Each row is a point on a landscape with many valleys, with its height.
From any point a ball rolls to the lowest of the 2 points nearest to it. It stops when none of these is lower. Distance is the straight distance between rows; heights are no part of it.
<1851> height 4.57: [150 135 107 111 132 143 135 118 144 138 154 109 133 130 123  87 141 133
  89  94 120 134  95 157 154 118 132 135 115 164 132 139 165]
<1078> height 5.01: [125 107 125 130  72 112 164 148 109 141  89 123 106 101 160 195 159 130
 185 123  80  73 199  91 104 139 121 107 150 113  85 137 134]
<94> height 3.94: [172 109 108 136 114  98 147  60 139 141 125 138 135 119 128 113 197 123
 160  92 108 146 161 146 210 161 142 110 142 134 103 105 149]
<1678> height 3.86: [104 111  89  86 118 144 138 119 135 124 140 140 101 121 117  61 126 127
 117  75 170 131 133 168 118 130 174 167 147 192 167 153 175]
<1656> height 5.69: [142 135 153 114  53  93 152 156  94 153  90  79 150  90 133 130 100 153
 134 172  66  99  86  90  96  87 134  59  97 136 100 133 102]
<966> height 2.29: [124 137 151 169 203 154 121 135 136 110 123 145 126 114 103 125 134 109
 115 155 196 148 119 179 178  98 106 116 134 133 155 121  96]
<1757> height 2.91: [116 122  96 134 179 139 145 175 121 132 107 102 111 100 122 133 147 139
 109 122 126 130  97 114 137  93 124  99 104 149 169  82 118]
<473> height 4.33: [135 105 123 126 171 133 138  99 159 128 120 132 120 127 117  90 178 130
 148  94 174 159 164 165 155 155 172 186 121 167 140 121 164]
<342> height 1.54: [134 133 137 120 124 122 120 129 114 117 148 183 157 129 152 135  94 113
 112 110 116 111 164 122 116 134 132 165 158 102 137 127 140]
<539> height 2.26: [106 143 130 129 137 149  90 145 159  52 154 155 151 175 135 157 122 123
 151 136 125 133  93 186 125 119 122 202 110 108 101 129 120]
<247> height 6.34: [128 117 149 111 107 105 137 170 109 150 119  86 119 129 158 188 105 148
 131 171  83 115 128  87  58 169 123 107 127  95 149 115 113]
<1598> height 7.68: [ 75 127 135 120 151 134  94 131 188  77 132 147 116 176 109 142 109  95
 157 119 186 155 152 172  99 145 167 244 113 123  96 178 141]
<1532> height 3.34: [107 132 131 119 149  99 177 180  98 100  89  62 114  80 166 123 160 108
 101 149  86 124 110  70 156 111 116  73 134 108 162  83 137]
<1242> height 4.43: [187 154 137 118  55  89 156 100 111 126 111  99 160 138 152 147 124 145
 166 166  81 100 138  80 101 180 108 135 128 118 114 155 136]
<1473> height 6.73: [134  92 135 124  81  77  85 113  89 187 106 162 170  93 142 157  84 140
 129 155 102 106 123 123 121 109 153  78 148 108 136  82 113]
<1004> height 5.41: [131 110 121 146 171  98 140  97 166 139 132 138  97 131 101 123 138  98
 173 110 163 152 167 165 174 175 150 134 120 134 126 153 107]
<452> height 1.22: [ 80 136 158 120 159 147 125 123 159 114 137 172 144 131 122 109  96 129
 102 174 182 153  99 213 141 162 139 182 152  93 139 139  97]
<617> height 5.46: [160 116 156 127  66  90 180 128  87 161  80  79 146  95 142 141 118 135
 168 143  84  97 123  85 118 110  87  83 115 151 101 147 104]
<1330> height 5.12: [151 152 115 104 105 126 112 106 127 141 137 142 127 108 103  77  62  68
 109 112 161 131  74 133 158  93 128 116 101 151 113 119 146]
<1541> height 0.61: [106 115 128 137 156  96  63 140 122 122  99 171 165 104 113  98  80  57
 168 133 157 112 187 126 142  96 155 131 119 134 157 131 129]
<513> height 2.54: [209 158 126 151  86 130 163 111 116 134 111 114 144 130 136  96 151 133
 124 128 121 143  70 156 181 130  91 105 122 144  97 149 134]
<1159> height 0.75: [ 89  58  89 116  87 101 118 131  82 184  94  94 120  91 115 143 191 140
 170  98 102 117 111  97 152 123 136  68 120 118 102 115 127]
<1305> height 3.09: [114 117 129 113 108 195 124  99 103 181 156 156 155 143  99 101 163 166
  86  75 144 134 149 102 104 119  93 125 163 133  86 149  94]
<1056> height 4.63: [161 144 116 143  82  98 116 142 102 121 105 156 170 113 158 141 100 143
 147 201  89 111  89 145 142 118 113 107 122  99 139  88 112]
<1204> height 5.26: [138 108 119 107 114  97 152 110 112 140 103 103 130  76 127  95 132  63
 143 112 121 116 131  57 170 118 109  74 121 150 111 132 123]
<1075> height 7.13: [102 119 147 125 134 135 163 103 159 108 159  83  79 137 109  97 152 139
 105 117 143 152 149 118 103 160 110 136  89 157 153 146 199]
<736> height 2.10: [135 130 120  96  63 151 129 123 154 115 155 118 100 155 142 170 114 115
 146 153  98 132 170  85  72 201 126 158 106 108 105 137 148]
<1792> height 2.60: [136 158 138 146 103 158 185 160  90 101 113 107 139 121 170 126 160 135
 105 148  86 102 126 134 136 143 106  76 165 104 141 119 124]
<585> height 2.90: [150 140 146 147  97 181 142 106 114 173 155 186 156 129 132 119 145 156
  90 130 137 130 112 174 157 113  93 113 161 123 104 111  92]
<453> height 6.11: [113 134 151 124  87 155 184 122  99 117 139  81 149 112 138  79 172 153
  93  87  87 104 152  73 113  96 101  92 107 154  83 154 117]
<1177> height 4.93: [190 122 113 138 107  93 110 108 102 184 120 120 148 148 117 138 132 183
 142 138 109 143  82 130 128 151 119  85 116 126 125  93  85]
<653> height 3.83: [164 132 135 145 119 114 137 113 157 125 155 135 102 154 119 130 100 122
 140 140 141 152  81 148 127 152 100 123 102 147 119 159 126]
<113> height 2.97: [114 122 173 151 204 131  80 121 175  89 127 145 164 168 102 130 105  94
 141 153 214 160 140 165 115 120 121 210 122 125 101 174  99]
<1546> height 1.39: [ 71 124 115 144 162 106  53 196 138  98  93 171 167 105  98 109 113  64
 158 199 169 116 152 175 133  82 125 128 114 113 154 114  84]
<877> height 1.19: [113 136 147 100 162 117 110 121 153  56 146 151 146 148 151 120 117  92
 110 135 140 133 135 160 135 145 129 200 125 131 135 167 170]
<575> height 1.77: [120 147 136 163 194 187 142 126 147 123 138 152 122 145 137 136 146 147
 111 127 177 157 128 195 164 114 109 166 146 115 143 117 114]
<1126> height 1.67: [125  92 117 135  56 108  90  86 110 169 122 135 124 138 109 156 120 172
 133  69  82  96 173 101  89 111 145 108 127 138  83 105 147]
<624> height 7.33: [ 95 142 126 136 191 153 155 126 160  92 155 106  96 138 124 113 134 109
 112 122 161 138 158 138 119 135 119 155 112 152 156 164 190]
<1019> height 1.05: [100 141 106 129 150 167 124 145 150 116 161 116  79 173 104 152  98 144
 104 146 127 162 113 146  77 153 114 166 112 116 153 127 133]
<194> height 2.56: [137 164 116  95  67 147 120 123 143  94 146 133 128 186 161 143  94 122
 150 164 101 130 110 152 104 214 167 174 140  70 105 132 129]
<1402> height 4.71: [ 84 113 142 122 133 129 126 170 115 157  97 145 104 114 169 186 152 111
 155 123  91  88 210  82 108 120 125 113 160  95 107 126 104]
<1011> height 5.70: [129 114 105  88 124 140 147 101 169 149 156  90  89 146  92 120 151 153
 139 129 152 175 165 124 103 234 167 174 115 114 143 114 121]
<395> height 3.18: [140 125 106 156 153 130 104 153 153 143 145 165 105 118  94 161 102 121
 149 124 143 134 113 151 149  79 132 106 116 144 134 122 102]
<671> height 7.51: [ 89 133 142 120 185 165 114 123 179  90 141 115  91 171 112 143 131 118
 128 131 198 148 168 147  89 124 125 204 109 138 131 168 155]
<1081> height 3.29: [130 111  89 119 138 115 112 177 132 149 116 121 110  94 108 120 112 126
 136 124 106 127  91 115 119  70 164 103  76 146 162  85 126]
<1000> height 1.03: [ 97 129 124 124 143  95  89 130 117 100 129 173 127 112 144 112 109  62
 137  98 126 105 182 134 137 124 165 146 141 115 142 152 151]
<1747> height 1.66: [105 157 169 130 100 176 118 148 118 127 174 161 155 143 152 114  77 156
  57 137 117 122 112 116  66  70  93 162 140 105 119 131 127]
<434> height 1.85: [ 73 131 165  83 167 160 107 125 174 107 139 155 122 148 134 122  80 122
 102 155 175 174 101 181 101 188 143 229 160 115 112 170 123]
<365> height 2.45: [128 117 117 155 200 161 140 159 137 127 124  96  94 132 100 172 153 165
 124 117 149 133 138 120 106  83 110 127 111 151 166  95 140]
<339> height 3.51: [ 96 142 117 142 176 116 124 161 163  55 123  98 105 165 132 141 114 120
 160 174 117 150 111 177 127 185 152 151 109  70 138 138 101]
<401> height 5.34: [181 119 133 108 138 163 117  71 159 163 154 126 134 158 117 133 164 149
  95 118 152 179 143 132 119 181 114 170 113 132 101 123 134]
<544> height 6.53: [ 94 134 151 133 135 165 186 121 135 101 144  79 116 136 141 109 154 152
  83 100 103 110 154  74  81 111  97  99 124 146 120 143 152]
<1572> height 5.58: [117  93 130 118 161 120 131 126 118 155  98 113 127  93 115 122 143  87
 144 105 154 122 159  81 149  98 114  98 124 164 154 111 111]
<1888> height 4.81: [141 132 102 122  66  76 127 130  93 152 103 107 135 110 135 126 131 119
 166 145  65 111  92 112 151 144 148  78 128 114 133 109 129]
<753> height 2.48: [125 161 133 115 116 200 123 110 118 184 161 159 140 160 120 126 139 153
  75 112 141 143 123 158 112 144 101 150 163 109 102 130 114]
<1718> height 3.92: [144 141 161 152  90 138 152 131 129 120 137 136 145 129 157 137  95 129
 107 117 102 113 127 108 106  69  90 131 126 141 105 156 122]
<732> height 1.30: [149 118  96 125  49 108  84 101 104 153 100 120 134 150 136 175 117 166
 156 111  47  95 152 117  90 139 174 112 150 107  88 106 151]
<933> height 4.98: [140 120 103 115 114  93 126 151 110 148 106  99 122  86 135 119 100  82
 153 151 113 117 104  96 162 124 124  75  98 132 136 111 110]
<1498> height 1.82: [128  76  93 113  96 124 114 131  66 180  75 128 173  86 131 112 153 153
 117  86  84 108 110 119 143  76 172  84 139 130 111  46 121]
<1389> height 2.22: [201 163 145 154  96 118 157 110 105 115 102 122 184 143 175 117 138 147
 115 176 102 132  83 146 164 137  74 138 137 114 125 110 125]
<1877> height 3.59: [166  82 109 136 117 107 132  81 135 161 135 133 124 118  96 120 186 135
 155  65 143 133 163 121 157 123 134 122 120 160 112 106 138]
<965> height 4.20: [124 105 125 126 112 151 138 125 100 156 132  97 144 105  90  88 116 122
  99  92 133 124  93  87 125  80 102  55 115 160 121 119  99]
<566> height 3.05: [147  74  90 131 111 132 124  99 114 163 134 111 132 117  83  98 198 171
 128  53 124 134 133  88 139  91 128  81 113 185  98 104 127]
<229> height 8.13: [ 88 168 106 145 117 141 164 150 144 111 147 134  76 143 142 136 105 114
 152 150 118 122 124 176 152 154 119 125 123 102 131 184 103]
<1067> height 5.24: [129 111 133 124  55 114 191 128  91 158  84  89 139 110 144 149 177 170
 177 123  85  85 157  66 102 141 102  81 139 121  90 148 104]
<255> height 5.65: [120 104 136  92  85 103 185 130 102 124 116  83 138  84 134  83 168 100
 110  96  82  93 142  50 134 117 122  68 117 151 106 141 129]
<1677> height 3.99: [135 136 114 137 155  75 124 174 124  93 113 117 143 115 150 130 122 118
 149 219 106 142  71 150 173 157 138  99 126  87 176  82  97]
<1879> height 4.70: [183 129  97 138  46  65 115  97 109 150  83 110 118 130 122 132 102 142
 198 133  98 119 102 139 158 135 141  98 117 127 103 131 141]
<483> height 1.31: [ 99  69  97 106  74 119 134 154  61 166  97  89 150 102 125 122 181 182
 133  86  74 112 121 109 131  88 160  68 126 107  86 100 121]
<26> height 7.93: [104 115 106 139 153  99  82 124 166  88 126 150 125 147 101 119  98  87
 166 112 148 123 146 175 147 119 188 179 104 139 122 153 137]
<423> height 1.29: [106 151 106 131 194 192 140 146 153  98 134 140 107 149 134 125 149 168
 100 115 158 157 132 200 131 135 153 203 132 122 168 109 136]
<1296> height 2.82: [120 119  85 150 104 109 111 128 119 166 112 156 100 126 111 148  95 116
 161  99 120 127 120 168 164 116 147  94 132 127 105 119 113]
<177> height 6.42: [135 140 143 125 143 167 144 117 130 130 147 133 150 125 125  94 134 138
  79  65 154 108 136  96 128  44 129 133 124 179 126 121 150]
<1187> height 6.86: [105 139 119 118 115 175 166 126 146 112 159  69  93 141 127 114 158 154
  79 126 110 129 166  81  69 159 113 130 109 121 144 112 176]
<1261> height 6.95: [120 141 119 140 178 127 121 116 158 105 148 145 122 131 132 122 156  92
 152  96 169 120 201 136 168  93 143 161 118 160 126 160 164]
<692> height 1.80: [115 135 127  93 143 124 140 110 162 114 166 132 102 140 155 114 126 113
 125 128 128 137 139 156 120 189 151 173 122 124 122 170 161]
<1608> height 4.17: [140 136 153 118  63  96 153 138 102 109 103 122 156 109 161 119  91 125
 118 120  63  79 131  96 106 114 160  90 135 116 115 131 130]
<1370> height 2.30: [151 165 126 130  93 152 171 157  98 117  99  70 121 144 156 128 174 174
 131 141  60 112 132  94  97 165 115  89 153  98 131 113 110]
<152> height 3.58: [123 113 141 130 153 120 121 106 171 115 151 134 100 153  95 136  72 122
 131 144 178 159  98 155 108 169 128 173  90 133 132 176 115]
<882> height 6.05: [133 110 152 118 104 105 147 155  76 160  88 120 156  85 165 156 143 140
 120 187 101 101 110 104 143 133 125  62 166 105 148  87  95]
<1556> height 6.19: [150 122 153 127 104  77 136 177  75 150  71  91 139  95 186 164 167 140
 170 175  80 104 100 104 148 126 161  94 135 100 138  80 120]
<981> height 6.14: [118 109 148 135 131 106 113 151 121 120 123  91 133 126 136 167  86 163
 109 191 104 131  79 100  72 127  86 103 106 102 154 118 111]
<1880> height 5.27: [163  97 119 156 157  81 129  85 151 154 119 135 110 126  81 126 113 132
 152 105 151 159 105 154 163 171 156 142 112 146 115 123  99]
<99> height 5.59: [ 86 155 125 107 127 145 156 126 117 131 139 158 120 112 125  84 103 103
 113 132 146 141 110 189 173 169 155 124 174 108 148 150 107]
<1347> height 5.14: [166 142 159 140 122 148  89 128 126 153 166 173 138 111  85 127  91 110
  93  84 194 125 110 105 128  42 140 124 130 163 119 124 120]
<1526> height 7.82: [ 86 119 134 125 148 107  83 114 173  84 130 150 145 154 118 133  89  98
 166 129 140 138 126 202 131 168 168 210 116  92  78 160 109]
<1665> height 3.98: [156 145 107 137 143  86 105 137 108  93 119 143 131 140 156 118 143 106
 171 147  90 119 136 159 174 181 206 116 159  70 154 109 139]
<1777> height 1.60: [106 143 119 113 104 145 121 136 148 102 154 111 101 168 145 161  81 138
 117 160 100 138 130 117  61 178 107 150 124  85 127 145 131]
<1276> height 8.02: [120 172  99 138  80 157 161 148 117 101 136 135 107 132 142 122  97 123
 129 124  95 123 118 144 137 116 116 102 120 124 135 151 139]
<1137> height 3.71: [142 163 149 114 121 178 155 111 137 115 143 102 126 159 181 133 146 129
  80 152 111 145 129 132 116 161  72 162 146 104  95 164 179]
<1464> height 1.95: [185 165 124 145 126 148 155 124 104 124 107 110 155 153 168 160 161 160
 135 176  85 152 113 121 140 166  79 131 148  97 133  96 125]
<1641> height 3.73: [ 90 126 103 146 195 103  86 170 136  79 106 122 137 137 119 131 119 121
 170 193 135 135 104 196 148 140 149 131  90  94 154 112  77]
<725> height 4.15: [153 164 163 124 127  92 136 134 107  84 118  95 116 137 169 128 135 100
 145 183 113 103 118  84 133 218 139  84 177  83 168 126 118]
<1144> height 0.54: [125 140 161 143 152 168 133 129 143 138 159 110 108 161 106 172 108 155
  87 115 151 133 149  85  76  65  91 136 134 143 120 132 125]
<216> height 3.72: [ 93 114 133 129 176 122 156 188 104 118 106  87 105  89 150 134 185  99
 122 125  90 121 149 105 147 150 133  74 147 122 160  94 120]
<1451> height 2.38: [141  75  84 122 114 129 101 111  98 159  88 136 141  99  84 102 154 131
 130  45 123 117 116 100 153  56 148  89 140 170 107  64 133]
<237> height 2.35: [105 110 135 154 169  82 129 156 157  78 130  76  99 114 143 159 144 117
 146 149  97 120 153  83 114 119 127 114  69 149 151 137 161]
<538> height 0.58: [ 96 146 144 137 139 133 116 121 149  73 151 174 147 135 116 132  83 120
 106 187 152 136  64 180 135 127 111 157 113 105 158 123 112]
<276> height 1.59: [150 136 122 134 149 152 130 124 126 126 142 144 144 142 151 149 119 141
 122 173 121 144 127 158 136 161 100 148 143  97 136 105 100]
<930> height 4.39: [136 142 145 157 119 127 130 147 128 102 120 158 149 116 161 131  88 120
 106 178 110 110 104 122 135  84  96 107 119 114 146 124 125]
<945> height 6.62: [107  84 121 109 116  74  75 152  93 167 101 150 144  99 142 160  90 121
 172 149 107  92 127 116 112 143 166 112 125 107 141  92 123]
<831> height 2.31: [163 160 146 158  90 166 118 109 135 166 154 201 126 143 113 131 113 150
 114 108 143 140 102 188 147  96 104 136 162 123  68 158 132]
<1752> height 4.80: [173 123 120 152  91 100  97 136 119 169 128 168 155 123 129 163 116 175
 121 165 101 117  83 149 121 105 113  91  98 121 115  72  93]
<769> height 4.58: [180 144 124 136  33  86 155  88 108 142  84 118 135 121 125 107 134 145
 191 127  88  95 131  97 131 152 112 100 106 142  94 164 156]
<1434> height 7.91: [147 162 120 156 106 111 187 145 123  85 113 107 116 121 160 128 125 107
 141 147  98 110 112 118 163 131 102 111 107 128 132 167 157]
<265> height 6.00: [116 129 150 121 128 150 139 147 128 129 147 154 133 104 130 137 109 140
  86  95 139 101 151  90 110  21 140 121 145 146 136 108 112]
<1339> height 1.93: [124 149 105 148 140 102 155 148 159  96 133  74  77 132 138 150 158 142
 154 157  91 133 126 112 119 159 102 116  79 135 159 137 154]
<979> height 3.06: [142 161 158 106  87 171 157 128  88 118 130 125 162 137 188 109 129 142
  73 150  93 117 127 127 119 154 101 120 169  97 113 145 150]
<787> height 2.51: [123 173 108 106 143 225 132 138 153 136 141 121 114 173 130 157 139 151
  66 126 131 183 143 123  96 118 110 183 132 109 120 116 147]
<750> height 3.04: [162 168 136 124 109  98 161 124 146  70 126 104 129 157 168 117 135 136
 157 179 116 143  64 179 168 186 128 175 128 107 112 157 142]
<174> height 4.35: [101  99 156 100 129 128 143 163 125 146 113  99  93  97 161 193 169 127
 131 117 104 103 208  56  66 163 143 115 144 105 115 105 119]
<1621> height 1.71: [148 116 124 128 167 107 102 125 146  55 142 142 145 161 132 152 135 120
 137 141 116 132 115 144 130 152 128 188 101 123 142 122 137]
<556> height 2.93: [119 114  99 136 126 153 132 127 119 166 138 150 115 135 128 153 152 151
 138  64 103 122 166 114 137  90 118 110 149 129 121 105 121]
<1557> height 8.16: [155 104 135 138 185 142 120 132 175  96 141 140 111 149 105 124 126 153
 119 118 186 161  58 199 140 140 164 204 108 147  86 152 136]
<520> height 8.08: [168 120 136 144 166 167 110 121 160 112 167 146 119 159  95 130 126 159
  94 109 183 144  79 162 112 108 117 164 116 152 109 138 142]
<1844> height 4.14: [146 135 122 114 107 145 160  97 130 137 166  87 127 125 112  58 193 136
  92  82 121 130 123 119 151 120 120 118  94 171 104 164 178]
<1211> height 2.53: [ 96  86  93 133 129 115 111 129 114 169 112 159 111 101 107 155 137 128
 167  80 125 111 166 130 138 118 153 108 140 139 132 128 125]
<596> height 3.85: [128 129 105 120  92  92 128 137 135 118 140 109 117 125 135 120 106 134
 123 106  73  96 134  96 104 126 150 109  91 144 124 132 149]
<1359> height 7.56: [116 143 153 137 177 150 152  96 150 109 137 114 111 136 145 122 133 106
  79 148 160 146 117 146 148 114  79 125 132 147 119 192 189]
<825> height 1.68: [113 140 151 159 165 171 113 170 148 146 150 133 107 142  97 180 129 177
 115 108 184 125 139 100  98  34 115 127 137 156 157 108 117]
<326> height 3.65: [110 102 133 129 112 169 137 120 111 187 150 142 133 122  85 124 134 168
 102  95 152 125 121  96  90  89  89  86 141 154 119 139  77]
<51> height 8.04: [145 128 111 142 160 123 113 129 172  94 134 164 119 146 120 112 120 121
 132  84 164 144  94 186 162 108 182 181 106 158 117 145 146]
<1454> height 5.75: [118 142 113 106 140 126 147 130  93 135 126 127 133  95 126  89 130  83
 114 144 130 142  97 140 190 175 129  82 159 118 170 109 105]
<1766> height 3.40: [116 141 126 143  76 158 146 127  95 158 136 145 128 137 136 142 120 162
 127  95  78 100 136 111 108  97  89 102 144 123  97 134  96]
<1270> height 5.57: [123  99  98 117 133 108 141  83 158 149 138 119  91 140 112 134 142 134
 174 118 123 154 170 153 135 214 178 142 135 124 131 122 124]
<300> height 2.47: [ 57 139 181 125 187 150  84 120 162  90 123 148 149 162 119 141  97 103
 119 170 204 178 126 185 107 139 112 239 161  95 116 157 126]
<63> height 4.34: [153 145 153 147  96 113 163  97  90 144 123  86 158 125 146  88  96 131
 110 162 114 124  75 114 122 131  71  64 104 134 124 157 110]
<90> height 4.09: [139 147 147 127 121 128 156  94 127 163 141  97 130 158 109  97 100 136
  93 154 136 159  80 139 107 164  81 109 112 141 115 167 111]
<587> height 5.91: [142 129 143 131 108  99 137 148 113 134 108  87 135 108 122 126  91 156
 102 154  88 121  69 104  93  94 115  90  80 145 126 106 108]
<377> height 4.12: [101  96 113  96 133 120 132  74 128 125 136 133 107 110 105  60 179 112
 142  79 167 145 170 140 142 178 166 161 142 169 162 144 168]
<1101> height 5.90: [ 94  97 140 136 161 142 117 137 114 186 112 148 124  86  92 150 132  97
 152  99 190 107 153  97 139  47 106  86 151 169 131 127  85]
<1669> height 5.56: [141 137 134 140  93 152 109 129 112 160 140 188 143 105 121 113  93 134
 104  94 131  99 126 127 140  56 132  98 142 152 109 110 126]
<1664> height 4.27: [160 150 155 119  85  82 157 148 117 124 115  80 121 132 168 148 149 121
 163 189  84 104 148  63 108 209 132  99 146 100 144 135 130]
<1883> height 3.87: [115 124 112 135 151  83  79 178 115  80  97 146 155 130 134 127 124 106
 165 195  98 129 116 178 174 161 175 127 130  86 157  90 111]
<1247> height 1.81: [147 150 103 116 152 195 127 133 140 141 145 150 127 165 131 136 142 176
  94 105 137 146 143 161 112 108 141 190 152 127 144  87 139]
<620> height 2.80: [206 175 145 148 110 100 174 116 148 103 104 100 129 157 138 112 140 146
 130 150 124 155  44 175 176 163  98 142 112 131  87 177 141]
<1439> height 1.84: [ 98 145 122 162 193 118  75 165 155 119  89 148 159 117  82  94  90  57
 164 169 197 140 161 177 162  86 137 122 118 126 128 148  86]
<1570> height 2.87: [119 125 147 146 187  96 152 155 117  98  96  63 125 101 153 162 138 137
 125 170  95 126 111  92 128 109 113 102 105 115 151 103 141]
<432> height 4.85: [145 139 100  96 115 132 119 126 118 142 141 105 141 111 113  57  97 109
  91 105 120 121  76 120 133 117 144 105  87 157 147 116 145]
<1671> height 3.61: [131 121 122 103 132 150 113  94 127 159 123 172 125 146 124  96 131 130
 117  67 191 138 159 147  98 115 152 181 164 196 153 144 159]
<746> height 6.72: [137 144 135 131 167 154 139 133 137  98 143 131 138 123 124 119 131 111
 115  98 192 122 158 114 149  53 129 139 127 174 170 144 157]
<1458> height 2.16: [ 88  92  86 137 127 133 128  92 108 135 117 160 106 117  88 106 150 101
 158  60 151 144 170 149 182 138 165 113 173 134 125 130 129]
<381> height 5.83: [124 130 154 119 174 155 111 119 128 134 129 135 124 141 134 174 118 113
 119 137 159 147 192  70  76 136 110 177 154 121 159 109 120]
<944> height 2.75: [130 115 135 105  72 122 107  45 121 160 160 159 157 141 124 102 107 140
 109  72 114 117 151 124 113 129 129 138 140 139  92 151 169]
<193> height 7.15: [119 122 125 146 176 106 118 123 157 111 123 146 126 100 125 148 123  79
 150 106 152  97 195  84 155  62 122 120  95 162 128 150 150]
<850> height 5.89: [129 132 129 138 152 120 151 140  93 143 107 111 150  94 142 119 147 124
 100 175 112 139  96 111 169 141  92  67 159 114 170  81 107]
<809> height 2.18: [142 106 124 117  60 104 118  71 107 158 141 120 151 135 105  81 136 149
 120  68  88  99 142  96  97 122 151  85 106 156  80 138 150]
<350> height 5.09: [195  99 124 128 147 113 115  92 148 176 144 121 128 146  91 139 138 169
 124 111 139 157 107 130 115 161 111 134 116 147 123 112  95]
<618> height 3.60: [139 116  96 120 134  92 103 130 138 119 127 143 129 131 124 119 105 126
 141 119 104 125 124 139 127 120 171 129 101 137 153 108 158]
<1005> height 4.67: [171 117 132 131 134 139 114 137 114 156 131 128 130  84  63 111  91 101
 102 110 180 139  86  91 131  68 125  78 111 180 125 108 103]
<1039> height 4.00: [135 149 113 120 151 111 141 158 114 105 127 122 111 136 166 129 154 110
 145 152  99 122 136 134 144 188 148 102 155  91 166 108 113]
<1738> height 2.59: [124 122 149 105  94 106 156 174  87 125 108  68 117 114 150 114 192 151
 133 131  76 101 114  69 119 170 144  58 160  97 146 110 109]
<1644> height 7.37: [120 133 155 159 157 112  85 131 146 147 134 170 129 110 128 173  95  78
 143 126 157 111 183  95 121  43 121 141 132 135 121 159 110]
<372> height 7.76: [149 151 146 165 151 116 160 110 163  87 132  98 117 140 145 124 135  93
 139 153 140 137 130 133 175 143  74 127 103 143 110 187 161]
<960> height 5.60: [157 130 160 121 159 179 122  90 144 164 132 127 154 158 140 163 141 125
  88 141 158 160 167  89 108 171  94 167 139 128 127 115 133]
<1410> height 7.55: [135 135 163 159 192 131  75 116 141 152 132 166 134 129  96 155 116  96
 154 120 219 142 170 122 119  76 113 146 137 162 134 162 103]
<1505> height 3.31: [ 96 132 156 141 186 144  96 122 162  87 129 152 125 158  84 130  87 113
 138 141 218 153  91 170 117 115 126 176 110 151 150 163 117]
<181> height 3.27: [127 101 124 100 112 124 117  76 121 168 149 159 129 114  99  92 109 115
 121  72 161 124 151 117 113 117 130 129 142 168 143 150 149]
<1207> height 1.13: [ 99 136 144 147 160 128  97 127 128 104 137 186 163 124 126 150 101 126
 125 187 155 132 134 158 128 125  92 148 133  98 152 106  96]
<386> height 4.18: [153 115 101 124 163 112 153 109 140 124 123 117 127 117 125 107 199 133
 150  95 124 147 163 147 181 174 154 151 130 141 160  98 140]
<225> height 1.23: [ 91  71  83  98 105  91 127 125  93 159 122  89 125 114  99  99 205 147
 147  86 100 119 124  89 133 165 152  67 142 124 138 111 103]
<1365> height 6.50: [126  96 150 108  98  64 107 174  97 150 112 120 148 109 174 194  96 142
 155 175  76  88 108 102  82 137 169 114 119  91 129 107 118]
<517> height 3.28: [107 149 126 129 163  94 149 132 154  40 129  95 111 159 149 111 140 119
 148 162 114 143  82 170 157 193 149 169  95  96 128 149 155]
<1420> height 1.73: [ 85  63  70 101  86 113 130  86 110 140 133 129 113 108  87  90 184 133
 143  68 127 137 149 120 169 167 151  95 153 127 123 134 137]
<169> height 2.25: [150 150 117 100  77 123 133 105 144 111 155 127 117 154 148 127 126 133
 144 133  81 116 148 123 114 205 166 156 137 100 110 148 173]
<1306> height 6.35: [125  78 127 114 128  78 132 169  94 158  90 106 127  88 162 158 159 128
 143 113  89  92 137  88 145 117 166 104 131 122 134  96 131]
<1630> height 2.79: [134 153 125 160 163 157  94 157 135 120 131 157 104 103  70 115 102 102
 122 147 207 145  96 162 167  74 145 116 123 165 142 103 115]
<1515> height 1.52: [128 169 142 145  75 153  97 117 141 138 163 215 115 131 148 136  75 127
 122 116 130 135 120 170 123  79 102 163 170  89  97 161 133]
<1674> height 0.44: [ 99 184 140 137  98 172 109 145 139 134 185 186 122 137 131 118  78 140
  85 149 153 110  89 161 105  78  97 153 134 119 130 159 134]
<1559> height 5.38: [106 151  96 107 121 126 129 113 132 133 118 152 119  91 120  67  70  59
 134 133 158 131  95 167 179 121 158 111 137 116 128 136 123]
<468> height 2.36: [127 151 158 104 117 167 119 142 122 107 164 162 170 136 162 149  90 128
  73 153 109 125 139 110  83 126 113 196 147  76 125 109 124]
<720> height 1.53: [110 145  85 134 145 158 159 158 159 111 141  84  63 166 115 155 142 150
 124 134 102 137 126 128  95 161 120 115 112 105 160 123 138]
<998> height 3.62: [122 101 112 124  99 133 147 107 120 143 161  87 138 122  92  60 217 162
 118  83 109 129 141  81 134 141 120 117  91 163 118 116 130]
<722> height 7.88: [139 142 167 137 189 179 112 107 166 135 147 140 109 157 104 147 127 148
 106 121 241 167 116 164 121 111 121 192 155 161 119 148 151]
<1493> height 6.87: [136 103 136 106  76 119  95 128  99 177 130 152 164 119 147 167  87 154
 126 136  94  98 141 103  72 142 143 120 161  89 128  92  85]
<1476> height 0.99: [ 73 115 135 135 177  89  53 164 123  93 101 193 175 123 126 129 105  85
 154 159 145 127 174 146 118 106 149 153 133 109 163 125  99]
<689> height 2.04: [131 154 145 136 147 203 132 125 161 108 165 113 122 171 144 167 129 151
  61 125 137 149 148  89  84  76  83 169 121 113 104 120 167]
<121> height 4.01: [ 97  98 125  98 182 117 134 174 106 121 102 105  98 100 152 144 185 130
 129 110 115 110 188  80 102 165 152 117 149 120 165  93 137]
<1486> height 7.70: [130 152 179 142 188 147  84 117 140 129 133 163 127 145 111 117 127 125
 148 107 252 149 152 143 124  76 122 195 172 189 146 164 125]

Where does a ball stop that starts at each point below?
<1493>: <1019>
<51>: <538>
<1473>: <1019>
<1359>: <538>
<1883>: <538>
<1572>: <538>
<722>: <753>
